Points on a hilly landscape, in no order, each with its height.
From any point a ball rolls to the lowest of the 5 points nearest to it. It stops when none of these is lower. Distance is the straight distance between rows; heights are no part of it.
(1542) h=326: [135  88 150 146  92 111 126 131 149 109 117 137  95  49 154 117 176 174
  99  86  85 115]
(582) h=496: [146 170 108 138  57 159 120 221  87 106  97 114 112 107 164 148  95 130
 149 164 130 123]
(1008) h=591: [105 108  74 136 115 119 133 164 120 126 111 130 103  93 138 168  89 148
 171 181 150 175]
(1439) h=263: [106 173 120 144  81  96 140 112 163 169 128 169 146 146 125 116 177 123
  70 121 149 141]
(1400) h=236: [146 117 147 169  70 106 130 131 141  68 142 133  65  70 124 164 140 147
 106 127 105  92]
(1314) h=356: [148  92 160 122 110 128 113 159 141  96 115  89 109  85 160 185 109 126
 110 158 107 159]
(1057) h=264: [166 148 121 160 175 188 117  94  55 155 118 159 120 157 104 120  92 140
 175 128 129 122]
(120) h=320: [155 161 163  80 140 111 131  79 125 128 117 132 137 157 139  92 165 147
 160 139 148 144]
(356) h=311: [ 89  83 112 164 184 142 125 102 155 147 156 147 179 117  81 146 145  89
 112  85  99 105]
(999) h=489: [ 91  78 110 156 203 149 129  74 152 135 142 142 184 128  85 146 141 103
 105  93  97 122]
(1563) h=202: [146 103 159 153 103 119 119 149 148  70 134 107  68  78 142 180 102 124
 103 135 113 109]
(1061) h=466: [113 139  90 153  80 145 134 191  98 121 111 128  97 104 150 155  74 137
 149 177 147 151]
(1022) h=190: [ 76  89 141 165 146 124 132 110 142 161 177 156 188 123  86 145 161  92
 113 112 105 109]
(939) h=304: [116 166 117 127  89 105 137 150 170 155 131 146 121 141 128  81 141 116
  88  95 165 103]
(2352) h=474: [146 126 124  95 163 103 114 146  99 124 111 121 138 152 103 135 122 121
 215 134 137  72]
(1892) h=448: [140 102 127 134  87 130 118 155 126 126 101 107 113  89 161 189 125 154
 123 180 108 190]
(2326) h=271: [ 97 145 122 154 133 153 137  70 125 115 173 150 138 150  84 124 114  80
 102 129 136 132]
(1091) h=351: [123 161 126 131  86  90 142 119 176 159 127 164 153 143 140 118 186 116
  51 125 139 158]
(2254) h=285: [150 170 165  75 146 119 113  95 123 117 123 128 164 140 133  97 151 121
 133 117 154 146]
(1708) h=451: [148  97 148 125  99 128 117 157 133 116 114  83 116  84 163 183 123 143
 106 172 103 174]
(102) h=220: [ 88 161 120 171 116 131 131  80 139 141 155 184 151 124  92 124 145  90
 109 127 149 135]
(1105) h=201: [141  88 148 155 121 117 130 134 155  75 112 115  55  77 146 152 108 139
 105 133 127 106]
(537) h=506: [134  92 154 141  85 116 125 144 151 112 129 125 104  50 160 113 182 172
  87  77  79 115]
(404) h=501: [105 132  76 141 120 139 138 181 110 106 120 121 102 110 139 150  56 123
 159 184 155 158]
(1257) h=557: [128 156 160 118 128 166 119  90 105 130 178 107 156 164  98 115 109  88
 107 118 126 129]
(2277) h=745: [130  96 146 123  83 118 136 159 157 114 155  98  97 107 170  79 167 143
  61  63  97 106]
(3) h=313: [109 115 116 161 153 167 146  55 123 154 167 103 133 176  78 137 106 120
 100 127 113 138]
(2336) h=233: [ 95 174 132 149 124 141 126  80 134 124 164 163 133 138  94 110 116  76
  99 127 162 121]
(2333) h=761: [160 121 145 109 194 186 126 124  52 157  77 103 156 199 142 153 109 118
 191 156  87 130]
(1236) h=410: [106 103 113 161 179 157 154  43 135 171 144  91 131 184  86 137 112 138
  99 120 105 141]
(897) h=208: [ 84 122 113 169 145 140 132  70 134 133 159 175 164 111  84 135 146  88
 106 117 125 142]
(937) h=659: [161 117 150 117 204 196 126 136  52 165  94  98 154 202 154 146  87 112
 184 150  92 120]
(1700) h=373: [138  88 153 113 150  97 147 129 165  95 115  95  70 124 163 120 114 148
 128 139 146 117]
(1641) h=372: [145 138 146  97 136  94 137 112 131 136 130 121 109 165 130  99 147 159
 184 151 158 106]
(1628) h=242: [160 156 134 149 144 167 109  83  63 163 126 163 131 147 101 115 128 148
 187 140 128 126]
(311) h=253: [125 167 130 109 120 105 118 155 161 139 132 134 126 119 133  78 127 104
 103  73 168 100]
(1571) h=206: [ 93 169 123 151 108 131 128  85 141 131 154 179 130 139  95 115 127  80
 104 124 161 123]
(811) h=245: [143  85 157 125 140 113 144 125 165  83 111 101  66 101 157 138 110 136
 115 138 143 123]
(1045) h=266: [137 109 141 118 133 114 123 149 156 135 104 135 111  59 148  96 156 143
 105  60 129 118]
(1154) h=323: [138 130 133 111 124 105 123 169 159 151 113 122 121  89 151  88 142 132
  96  56 144 106]
(1479) h=589: [112 103  62 113 152 104 136 143 123 107 101 131 121  98 117 169  97 144
 186 169 146 163]
(375) h=585: [125  85 130 106 141  91 129 165 145 147 113  83 131  97 148 167 123 149
 164 154 125 150]
(1920) h=512: [151 170 101 124  46 145 104 226  92 104  93 104 109 118 170 140 106 142
 147 160 117 119]
(1285) h=444: [153 125 122  95 185 154 127 106  60 107  60 121 162 193 140 159 127 116
 195 164  84 131]
(65) h=200: [105 183 126 136 105 120 125 118 145 129 154 156 127 146 108  98 122  84
 103 114 172 113]
(763) h=232: [141  92 161 137 117 127 121 156 150  78 122  91  87  87 154 174  92 120
 100 140 113 124]
(37) h=528: [ 99 125  66 128 127 134 143 164 115  99 119 121 103 103 128 158  60 137
 171 184 152 167]
(74) h=603: [120  98 102 107 136  88 127 154 130 142  97 110 136  81 131 181 117 154
 186 164 134 164]
(815) h=530: [ 92 126  71 111 143 140 143 176 106  95 131 100 119 124 133 149  50 128
 156 184 150 168]
(1030) h=337: [165 110 153 130  89 129 105 149 130  91 106  94 115  85 165 196 119 133
  98 167  98 165]
(1770) h=558: [ 72  90 177 160 111 109 142 132 162 154 176 147 178 153 115 145 162  85
  73 137 119 116]
(266) h=147: [ 72  86 156 161 130 120 137 125 153 170 179 157 190 133 101 148 164  89
  98 123  94 107]
(1744) h=280: [144 164 162 118 126 163 104  86  82 173 151 119 169 148 105 118 141 133
 156 127 110 146]
(977) h=148: [124 135 134 154 149 168 115  98  94 201 161  80 150 144  74 150  92 137
 131 105 110 129]
(1096) h=288: [137 101 142 127 114 115 119 153 156 131 115 124 104  57 158 105 169 161
  98  63 106 116]
(1003) h=604: [131 185 106 105 100 171 126 209  73  80  66 128 143  86 183 140 104 119
 153 161 124 155]
(451) h=260: [119 178 121 134  91 102 132 145 162 155 137 151 116 141 113  87 135 104
  98  97 174 106]
(1354) h=549: [120 166 112 110 114 178 129 205  76  87  88 116 134  92 180 140  84 113
 142 168 131 163]
(8) h=513: [145 106 100 128  83 112 147 130 172 110 147 143  93 146 170  72 168 141
  21  79 123 145]
(71) h=471: [137 123  84  77 192 107 122 116  99  89  78 121 153 156 112 164 121 130
 200 164 113 139]
(354) h=237: [133  97 138 134 129 112 120 134 154 120  97 143  98  55 151 104 158 159
 106  75 118 121]
(1816) h=421: [129 161 109 127  85  95 149 124 179 157 128 154 131 153 144 102 181 127
  45 106 142 153]
(571) h=416: [150 127 148  90 144  92 144 107 154 121 122 113 100 157 148  95 140 153
 158 149 165 127]
(17) h=560: [138 121 115 119  81 115 148 146 172 133 149 124  88 142 157  71 162 145
  48  82 124 117]
(2054) h=430: [107 119 121 165 151 167 146  48 127 129 172 116 135 163  85 133 117 110
 103 129 111 142]
(673) h=325: [149 129 138  97 164 111 123 122 161 109  93 134 114  83 158  91 140 141
 125  95 159 137]
(5) h=572: [ 99 118  49 116 148 115 145 144 114  85 117 120 119 132 121 157  65 144
 175 184 153 163]
(85) h=417: [ 72  54 163 165 138 110 153 125 172 148 196 153 168 174 111 119 158 114
  95 132 113  96]
(340) h=254: [161 153 138 132 138 148 122  95  72 146 126 158 118 162 108 110 139 151
 201 140 131  99]
(2346) h=238: [122 186 151 105 128 132 110 118 134 112 151 132 148 142 114  97 114  78
 107 108 168 113]
(535) h=675: [162 138 122 159 204 198 119  84  73 174 101 146 122 161 107 117  62 146
 162 134 144 150]
(25) h=568: [121 102  77 100 163  89 125 147 125 119  95 120 145  98 121 169 114 147
 197 155 140 150]
(278) h=556: [121 112  64  99 166  99 130 135 120 100  99 131 135 116 115 158 100 140
 195 163 142 156]
(2285) h=214: [143  95 137 142 141 113 137 117 162 103  99 140  65  59 150 118 141 154
 115  99 128 120]
(1674) h=414: [135 152 103 154  44 145 123 187 101 120 109 124  83 119 159 156 104 146
 140 184 132 147]
(32) h=225: [118 181 144 113 122 119 110 134 146 120 141 137 138 135 116  91 115  88
 106 100 172 102]
(2097) h=455: [132  76 150  98 138  96 137 161 160 129 125  67 101 112 155 160 110 142
 144 156 127 134]
(1349) h=300: [126 149 129 110 115 111 120 166 168 145 123 130 121 108 140  83 142 121
  92  58 154  97]
(178) h=545: [121 167 104 128  90 174 113 217  87  98 101 120 122  94 162 138  71 114
 148 164 133 138]
(118) h=265: [156 145 125 158 180 178 110  92  71 198 119 138 148 128  91 138  89 148
 163 113 121 151]
(2069) h=335: [ 71 103 166 156 112 115 134 129 155 161 181 152 192 134 105 149 162  94
  88 131 111 113]
(263) h=698: [126  93 124 116 121 105 123 157 132 151 110  95 129  78 154 178 114 157
 159 165 122 174]
(2009) h=613: [134  98 122 120  81 112 140 143 169 124 146 113  77 137 168  73 163 146
  45  66 119 118]
(240) h=338: [149 165 157 104 130 122 118  94  99 150 128 132 141 162 122 100 166 156
 176 150 137 130]
(2124) h=700: [159 127 149 129 209 200 135 133  58 165 101 103 136 202 143 135  58 122
 177 153 111 120]
(1264) h=514: [139 143 105 121  81 106 150 124 178 148 136 136 103 150 152  81 172 136
  49  93 133 145]
(160) h=479: [136 101 167 146  69 101 119 118 143  86 133 131 101  55 151 130 186 174
  94 103  74 120]
(753) h=538: [100 119  55  93 164 118 143 128 107  78 108  96 122 175 114 161  76 153
 176 186 129 152]
(1883) h=411: [110 106 105 159 179 163 150  39 139 151 153 109 135 168  87 138 116 127
 101 121 103 149]
(1792) h=173: [ 78  82 124 162 166 127 135 109 152 159 170 157 189 120  82 148 154  95
 114  95  98 102]
(1574) h=305: [113 132 140 157 139 172 133  66 114 152 184  94 131 172  82 133 106 106
 106 127 116 137]
(127) h=617: [123  96  97 129 120 103 134 153 134 151 100 121 126  79 144 172 112 163
 165 173 137 176]
(1585) h=329: [153 173 173  81 134 138 110  98 111 125 140 118 168 148 123  99 149 119
 134 120 137 145]
(1059) h=198: [ 70 101 146 159 126 123 125 116 149 162 173 161 194 115  97 148 167  87
 106 120 109 119]
(809) h=251: [168 127 153 139  91 120 101 156 131  64 117 106 101  73 146 198 110 115
  95 140 102 136]
(1011) h=226: [161 150 121 158 166 186 111  84  60 183 122 151 144 140 101 118 109 147
 173 122 121 139]
(303) h=257: [137 100 145 169  83 109 131 121 148  89 124 149  64  48 142 139 166 171
 110 111  97 111]
(611) h=491: [136 150 105 130  77 101 151 124 177 151 134 145 114 149 151  92 177 129
  43 100 147 142]
(2317) h=75: [145 107 140 117 162 109 138 113 168  95  94 139  77  91 156 104 129 148
 120 117 148 135]
(1665) h=736: [161 121 140 100 200 169 129 121  56 137  70 111 162 196 139 161 121 115
 188 156  79 126]
(2003) h=269: [145 170 156  89 149 119 111 123 146 114 127 129 156 126 127  91 135  98
 109  93 159 133]
(168) h=642: [136 192  97 101 106 170 144 181  76  58  45 131 120  86 191 123 118 133
 155 160 120 150]
(2201) h=312: [153 141 136 118 157 131 114 138  84 125 117 132 127 167 111 126 108 122
 211 140 130  64]
(1573) h=525: [ 90 127  68 123 137 149 136 175 103  94 127 110 109 118 132 150  47 133
 165 181 149 163]
(2274) h=519: [126 106 129 121  84 114 139 159 163 140 150 113  93 128 158  70 160 141
  58  66 125 104]
(1751) h=665: [123  86 150 122  76 121 130 148 153  61 169 113  95 110 168  80 166 131
  53  78  85 105]
(328) h=409: [149 132 145  90 167 107 128 106 166 104 101 133 113 115 158  92 142 144
 129 117 164 139]
(94) h=252: [161 160 138 127 136 151 114  93  77 159 131 155 133 162 114 109 140 153
 189 138 130 114]
(951) h=293: [148 123 142  96 166 108 129 113 160 106  91 133 102  93 158  96 146 144
 124 107 163 141]
(669) h=303: [154 159 165  71 153 115 116  99 140 118 115 131 143 134 135  89 146 128
 137 121 154 148]
(1204) h=461: [129 101 138  90 139  78 132 164 143 138 124  78 121 124 129 143 128 151
 187 145 141 107]
(2365) h=104: [104 177 120 145  81 102 140 108 159 161 141 175 130 143 112 111 153 107
  87 119 166 130]
(486) h=212: [120 128 135 149 142 165 128  74 111 166 179  91 143 174  81 138  92 125
 108 119 106 130]
(610) h=473: [129 109 108  93 159  80 116 161 126 133  99 116 150 111 117 159 129 141
 199 146 134 114]
(1602) h=197: [149 150 139 144 146 176 101  98  69 198 138 123 161 134  95 134 112 144
 156 110 111 142]
(1550) h=386: [155 123 119  87 193 137 111 123  73  96  72 121 163 175 124 164 121 104
 192 155  97 118]
(1414) h=327: [ 99 142 128 156 140 160 142  55 125 122 175 135 134 160  89 123 112  91
  96 131 138 134]
(1988) h=211: [ 99 152 120 163 116 134 135  72 140 133 162 187 149 128  84 132 143  86
 110 129 144 141]
(431) h=462: [133 101 119  87 149  77 122 166 131 139 112  91 138 108 124 159 123 145
 196 148 138 115]
(293) h=277: [131 157 136 105 131 111 110 160 159 135 123 130 134 101 136  86 135 106
 102  69 164 108]
(1663) h=274: [136  90 145 147 109 112 122 134 155 116 108 139  97  51 158 116 172 172
 101  78 102 120]
(2059) h=524: [119 112  56  94 174 103 129 125 114  90  91 127 135 131 110 160 109 136
 194 178 129 156]
(918) h=255: [ 80 126 136 165 113 114 122  97 151 159 160 169 186 111  94 147 171  84
 110 125 115 139]
(1785) h=350: [161 131 127 137  56 134 110 148 119 101 100 111 101 112 161 178 124 160
 110 187 108 178]
(2187) h=302: [146 148 144  86 161 110 117 130 152 113 107 137 137  96 153  86 141 122
 115  82 156 133]
(674) h=276: [139 165 145  84 147 111 109 138 153 117 121 132 150 118 135  94 130 104
 115  83 160 125]
(1978) h=213: [112 185 129 123 108 114 123 135 149 138 147 155 129 143 112  94 127  90
 101 100 180 103]
(580) h=438: [130 141  96 153  56 148 124 185 101 124 111 123  98 113 157 153  90 145
 147 183 141 149]
(45) h=701: [126  84 165 123  74 125 128 149 154  82 166 108 105  93 156  90 169 147
  53  69  81 105]
(1858) h=328: [131 139 130 115 108 101 130 168 165 152 132 116 119 107 145  82 142 125
  87  59 151  90]
(796) h=415: [133 131 120 121  87 108 138 162 172 156 133 115  94 128 146  79 147 140
  73  66 145 100]
(688) h=606: [115  98  80 117 142  90 130 151 126 130  97 124 137  90 128 173 110 144
 181 162 144 165]
(1836) h=484: [108 141  83 147 101 147 132 194 101 109 117 121  98 105 147 157  60 126
 151 176 151 153]
(370) h=183: [ 86 133 120 170 131 134 128  80 143 147 161 183 172 113  85 145 156  89
 109 129 125 137]
(820) h=607: [140 102 148  97 153  98 151 116 165  99 112 102  77 135 162 102 130 147
 135 143 160 124]
(496) h=450: [102  44 118 161 172 115 146 102 163 172 175 171 154 194  94  85 178 151
 110 103 117  89]
(100) h=420: [130 114 139 123  99 115 125 164 157 141 133 107 109  91 159  87 155 148
  81  55 114  99]
(983) h=389: [166 150 119 167 187 193 120  89  71 161 109 156 122 157 104 120  76 141
 169 134 137 136]
(248) h=578: [123  89 178 121  72 117 121 149 149  64 165 110 110  83 167 102 174 145
  62  76  69 109]
(1768) h=314: [148 143 142  96 156 108 118 141 163 116 103 139 130  86 145  84 139 121
 112  72 157 123]
(2258) h=384: [163 156 111 142  36 141 120 175 110 101 108 110  85 133 163 151 119 155
 117 189 113 156]
(350) h=640: [108 111  70 130 143 110 140 151 123 119 109 127 112  89 126 165  92 152
 180 181 156 168]
(1029) h=394: [ 89  55 115 166 171 126 146 112 162 160 172 164 159 174  84 104 154 131
 119  92 112  65]
(337) h=234: [ 90 140 111 166 135 149 136  65 135 126 159 181 147 129  85 130 123  84
 107 129 132 134]
(158) h=460: [ 91 124 171 147 108  96 136 144 174 152 159 145 188 159 132 154 169  80
  49 127 125 131]
(1534) h=553: [ 84 135 149 152 102 111 136 114 160 170 149 166 185 124 110 145 178  90
  85 130 123 139]
(1949) h=397: [ 97  57 102 168 181 125 142 110 165 157 153 168 156 189  80  92 156 129
 120  80 121  60]
(197) h=520: [105 152  97 120 108 171 123 211  84  94 113 113 130  89 161 152  61 114
 146 163 141 151]
(79) h=294: [144 158 163 119 131 166 106  90  84 166 166  99 164 152  95 126 121 120
 134 119 107 141]
(1886) h=596: [142 180 100 109  90 163 115 221  77  80  62 130 132  78 182 131 114 130
 150 154 118 135]
(772) h=570: [135  95 111 126  79 123 138 136 161  87 155 139  86 137 166  72 160 141
  34  80 115 127]
(1127) h=279: [109 168 139 134 125 146 126  93 124 117 173 140 143 155  92 108 110  72
 101 126 151 115]
(1894) h=170: [117 125 132 154 145 165 126  81 110 195 167  74 135 169  77 144  89 128
 119 110 102 124]
(1600) h=222: [147 156 156 130 137 171 105  91  75 180 152 119 167 140  98 127 124 145
 148 117 108 143]
(2011) h=405: [150 122 104  83 188 139 126 108  73 101  63 119 158 188 127 169 124 120
 197 163  89 129]
(1352) h=548: [131 103 144 120  88 117 135 160 159 137 146  97  99 108 163  79 158 154
  70  60 107 107]
(1584) h=346: [109 156 140 140 131 154 122  80 119 114 176 128 135 163  91 116 103  80
 107 129 135 129]
(903) h=301: [139 104 151 169  70 103 135 118 144  84 130 145  74  54 139 140 167 169
 105 121  90 106]
(650) h=408: [136 117 149  97 139  87 139 138 151 133 129 100 104 157 140 108 136 157
 178 154 155 102]
(1754) h=150: [132  97 171 130  79 112 124 135 146  93 147 110 119  67 163 117 188 166
  80  81  66 120]
(703) h=182: [148 108 143 169  90 114 130 134 151  68 130 134  60  72 131 161 115 139
 107 127 115  94]
(1446) h=336: [135  84 158 120 127 106 133 158 153 108 123  71  93 103 162 165 101 136
 117 153 129 134]
(1871) h=229: [ 87 163 117 158 120 140 137  72 135 129 162 172 139 135  91 123 124  82
  99 127 150 132]
(1872) h=523: [ 96 139  80 102 135 158 140 191  93  89 131  97 126 116 144 150  42 122
 156 183 142 170]
(2061) h=383: [118 155 140 132  92  95 138 126 173 158 129 159 169 145 127 136 182 101
  52 122 134 156]
(523) h=278: [ 87 152 127 164 109 111 133  90 141 161 151 179 173 117  97 143 169  95
 101 126 133 137]
(546) h=273: [156 160 157 116 127 152 109  85  78 168 140 134 163 150 105 114 145 145
 161 131 117 143]
(2325) h=406: [168 132 142 146 191 192 122 115  57 133 110 134 118 184 117 123  76 120
 180 147 126  98]
(843) h=518: [123  96  96 104 146  84 122 161 140 146 102 110 141  93 127 174 124 156
 186 152 135 144]
(228) h=437: [136 113 134  93 144  81 137 156 134 141 127  97 122 140 133 129 132 150
 194 142 142  90]
(631) h=516: [140 129 117  88 166  87 115 156 113 126 107 107 145 137 110 146 120 128
 218 136 135  85]
(710) h=573: [139 118  93  84 181 101 111 138 108 104  90 121 161 128 105 159 119 121
 207 142 123 119]
(163) h=228: [136  97 142 152 108 110 136 125 148  99 111 150  66  51 149 124 157 160
 113 100 110 112]
(142) h=194: [142  96 145 131 149 116 144 120 168  89 101 122  61  91 156 122 123 146
 115 123 150 122]
(2107) h=341: [148 144 146 106 132 103 132 115 109 138 125 129 113 169 117 105 144 161
 200 146 151  86]
(891) h=759: [133  94 162 132  89 115 129 154 149 107 143 105 115  73 160 105 176 164
  81  66  79 109]
(2381) h=396: [117 147 147 132  97 102 131 135 183 149 134 153 182 150 133 149 181  95
  38 128 128 148]
(2298) h=404: [ 75  54 144 172 142 119 149 118 165 160 190 154 163 167  95 126 154 119
 103 125 112  84]
(2291) h=595: [ 89 140 154 149  96 104 134 122 163 167 151 160 188 137 115 148 179  96
  75 131 126 141]
(488) h=319: [175 140 129 129  68 131  96 144 119  74 104 119 109 100 162 183 125 147
  93 175 103 176]
(1828) h=167: [138 139 144 150 147 170 104  94  83 196 164  91 164 150  85 142 101 130
 132 104 101 132]
(2255) h=503: [132 134 116 126  83 106 147 147 166 148 142 125  95 146 151  73 165 140
  52  78 140 113]
(579) h=428: [125 100 181 124  77 110 125 141 148  82 150 114 118  71 166 113 189 161
  75  91  64 114]
(1746) h=367: [121 140 150 135 131 171 121  75 101 149 189  95 144 169  92 131  99 104
 110 125 119 133]
(75) h=224: [112 181 114 131  93 105 129 136 158 147 139 155 128 142 114  91 137  96
  90  99 175 104]
(1699) h=426: [124 120  77  88 178 121 141  98  88  88  70 117 142 188 114 161 118 134
 191 182 100 143]
(1156) h=395: [140 149 120 123  97  99 145 134 181 139 122 154 156 149 148 119 178 113
  26 105 128 161]
(583) h=139: [102 183 121 152  91 111 130 107 149 145 144 175 131 134 101 103 143  94
  97 118 170 123]
(1973) h=463: [125 116 103 141  81 129 128 152 120 139 105 125 100  90 154 175 110 159
 146 185 129 185]
(2176) h=517: [100  96 104 156 190 157 140  38 141 138 140 128 161 143  85 136 133 114
  96 114  99 150]
(892) h=310: [ 82  58 115 172 177 132 139 119 164 156 171 144 174 146  80 116 146 112
 118  87 102  74]
(1294) h=322: [122 169 115 137  77 100 139 129 166 164 133 154 120 148 126  89 161 114
  66 104 159 126]
(1521) h=177: [143 142 132 149 157 174 104  94  80 200 138 109 165 135  81 142  97 150
 146  97 108 138]
(2338) h=464: [144 170 172  96 134 151 107  93 106 140 157 111 172 153 117 110 138 114
 135 123 118 142]
(89) h=458: [129 155 114 126  81 100 143 151 173 157 137 135 102 146 146  77 157 133
  63  82 150 113]
(2392) h=344: [158 153 156 104 127 115 125  87 110 140 131 128 129 169 120  87 160 156
 176 144 147 123]
(806) h=292: [163 134 136 113 174 150 112 143  66 118 108 128 136 171 115 135 105 110
 208 141 131  74]
(1880) h=143: [ 87 163 128 149  89 108 134  99 157 166 135 176 166 124 112 126 175 102
  88 130 138 145]
(812) h=275: [167 141 128 140 174 174 122 122  65 125 115 143 116 177 105 128  88 118
 190 136 130  88]
(694) h=262: [161 143 131 141 165 154 120 121  71 127 120 150 116 170 112 119 103 117
 201 136 133  77]
(2297) h=442: [142 164 162 108 127 155 106  97  96 148 167 101 169 158 107 119 126 116
 126 120 113 145]
(2316) h=345: [163 126 135 100 187 157 113 131  68 109  93 119 153 180 122 151 108  99
 192 145  99  91]
(706) h=452: [145 134  97 120  93 108 146 131 184 130 122 145 107 154 159  92 172 133
  24  98 129 158]
(561) h=347: [146 146 151  81 150 103 135  97 153 115 112 128 118 143 151  87 151 150
 153 131 162 141]
(788) h=290: [148 145 139 119 138 127 124 112  85 138 126 146 117 172 103 109 132 142
 209 140 145  83]
(2105) h=272: [131 175 161 102 136 137 113 113 124 118 156 126 157 145 109 102 115  77
 114 108 153 124]
(786) h=358: [140  98 156 150  82 108 131 120 148  94 123 138  94  48 149 135 182 170
 109 101  88 114]
(1415) h=582: [138 100 151  97 147  86 147 144 162 119 127  76  89 139 153 130 116 155
 155 160 151 114]
(681) h=223: [144 111 139 115 158 117 130 126 166 105  90 143  94  69 155  97 146 148
 117  86 143 132]
(1577) h=551: [ 95 122  67  96 147 139 142 156 111  85 133  93 130 142 128 154  55 131
 164 181 140 164]
(477) h=199: [136  89 154 158 126 119 139 126 164  78 113 125  52  73 147 145 119 145
 106 123 130 108]
(1644) h=249: [163 152 129 146 154 171 116  99  65 143 129 159 118 168 102 117 112 143
 196 135 137  99]
(1731) h=296: [155 167 150 110 125 139 116  83  92 156 134 135 146 154 115 107 156 149
 175 138 135 139]
(216) h=407: [139 129 106 154  59 138 123 167 112 127  98 121  94 108 157 167 113 160
 131 192 122 175]
(1141) h=521: [116 108  90 140 102 115 133 153 126 134 105 128 106  86 139 170 104 161
 162 176 137 182]
(1428) h=298: [ 97 114 106 164 169 152 129  60 139 131 157 165 162 116  81 143 141  89
 108 115 109 137]
(1234) h=480: [133 100 139  91 145  82 145 154 150 132 129  71 112 139 142 130 125 148
 174 147 150 109]
(1649) h=507: [108 146  94 127 116 170 133 211  86  97 117 106 121 103 159 150  54 116
 155 170 140 163]
(1339) h=666: [ 83 114 165 150 107  98 138 133 165 160 163 152 187 148 119 150 175  79
  75 132 120 125]
(776) h=376: [ 79  52 123 170 165 119 144 119 162 169 189 151 160 165  91 113 151 120
 115  98 109  79]
(1783) h=715: [167 127 145 114 195 185 125 135  55 137  87 106 152 196 144 140  89 104
 177 147  98 108]
(502) h=286: [155 156 143 124 130 125 127 104  91 144 130 150 122 173 112 104 144 147
 203 140 145 101]
(762) h=476: [155 130 126  91 175 117 109 145  94 108 107 121 149 158 106 141 119 108
 211 136 127  74]
(814) h=459: [125 156 102 150  66 151 122 209 100 116 106 118  93 109 154 150  74 132
 149 171 142 134]
(1216) h=456: [125 122  70  82 177 111 136 111  99  75  80 115 137 166 112 165 107 141
 195 181 114 147]
(832) h=388: [153 142 106 147  46 140 122 167 111 113 105 123  88 121 162 173 113 159
 122 198 124 167]
(1324) h=287: [123 165 123 119 104 107 127 159 165 151 137 130 124 119 138  80 129 109
  96  77 161  97]
(970) h=688: [170 133 132 158 204 201 130 109  70 154 111 129 111 184 126 119  58 129
 164 145 135 131]
(1485) h=492: [167 126 146 120 194 182 123 134  60 126  94 120 143 188 128 143  89  99
 191 146 108 101]
(108) h=261: [137 176 163  78 144 127  97 119 137 115 131 131 159 133 126 100 137  91
 119 101 158 126]
(880) h=571: [ 96 124  59  98 155 125 150 149 115  87 126  96 118 152 123 154  56 142
 170 189 138 161]

Two balls start at each pair of points below. Name the first point that both come to, or write none.
(880), (1141): (1785)
(710), (2201): (694)
(772), (89): (2365)
(1354), (216): (1785)
(806), (2107): (1628)
(2326), (2105): (583)

For each start below, name every point that the ball comes to, in order.
(582): (1674) (2258) (1785) (488) (809) (1563) (703)
(1872): (404) (1061) (1674) (2258) (1785) (488) (809) (1563) (703)
(2352): (806) (694) (1644) (1628) (1011) (1602) (1828) (977)
(1920): (1674) (2258) (1785) (488) (809) (1563) (703)
(762): (806) (694) (1644) (1628) (1011) (1602) (1828) (977)
(197): (1836) (814) (1674) (2258) (1785) (488) (809) (1563) (703)
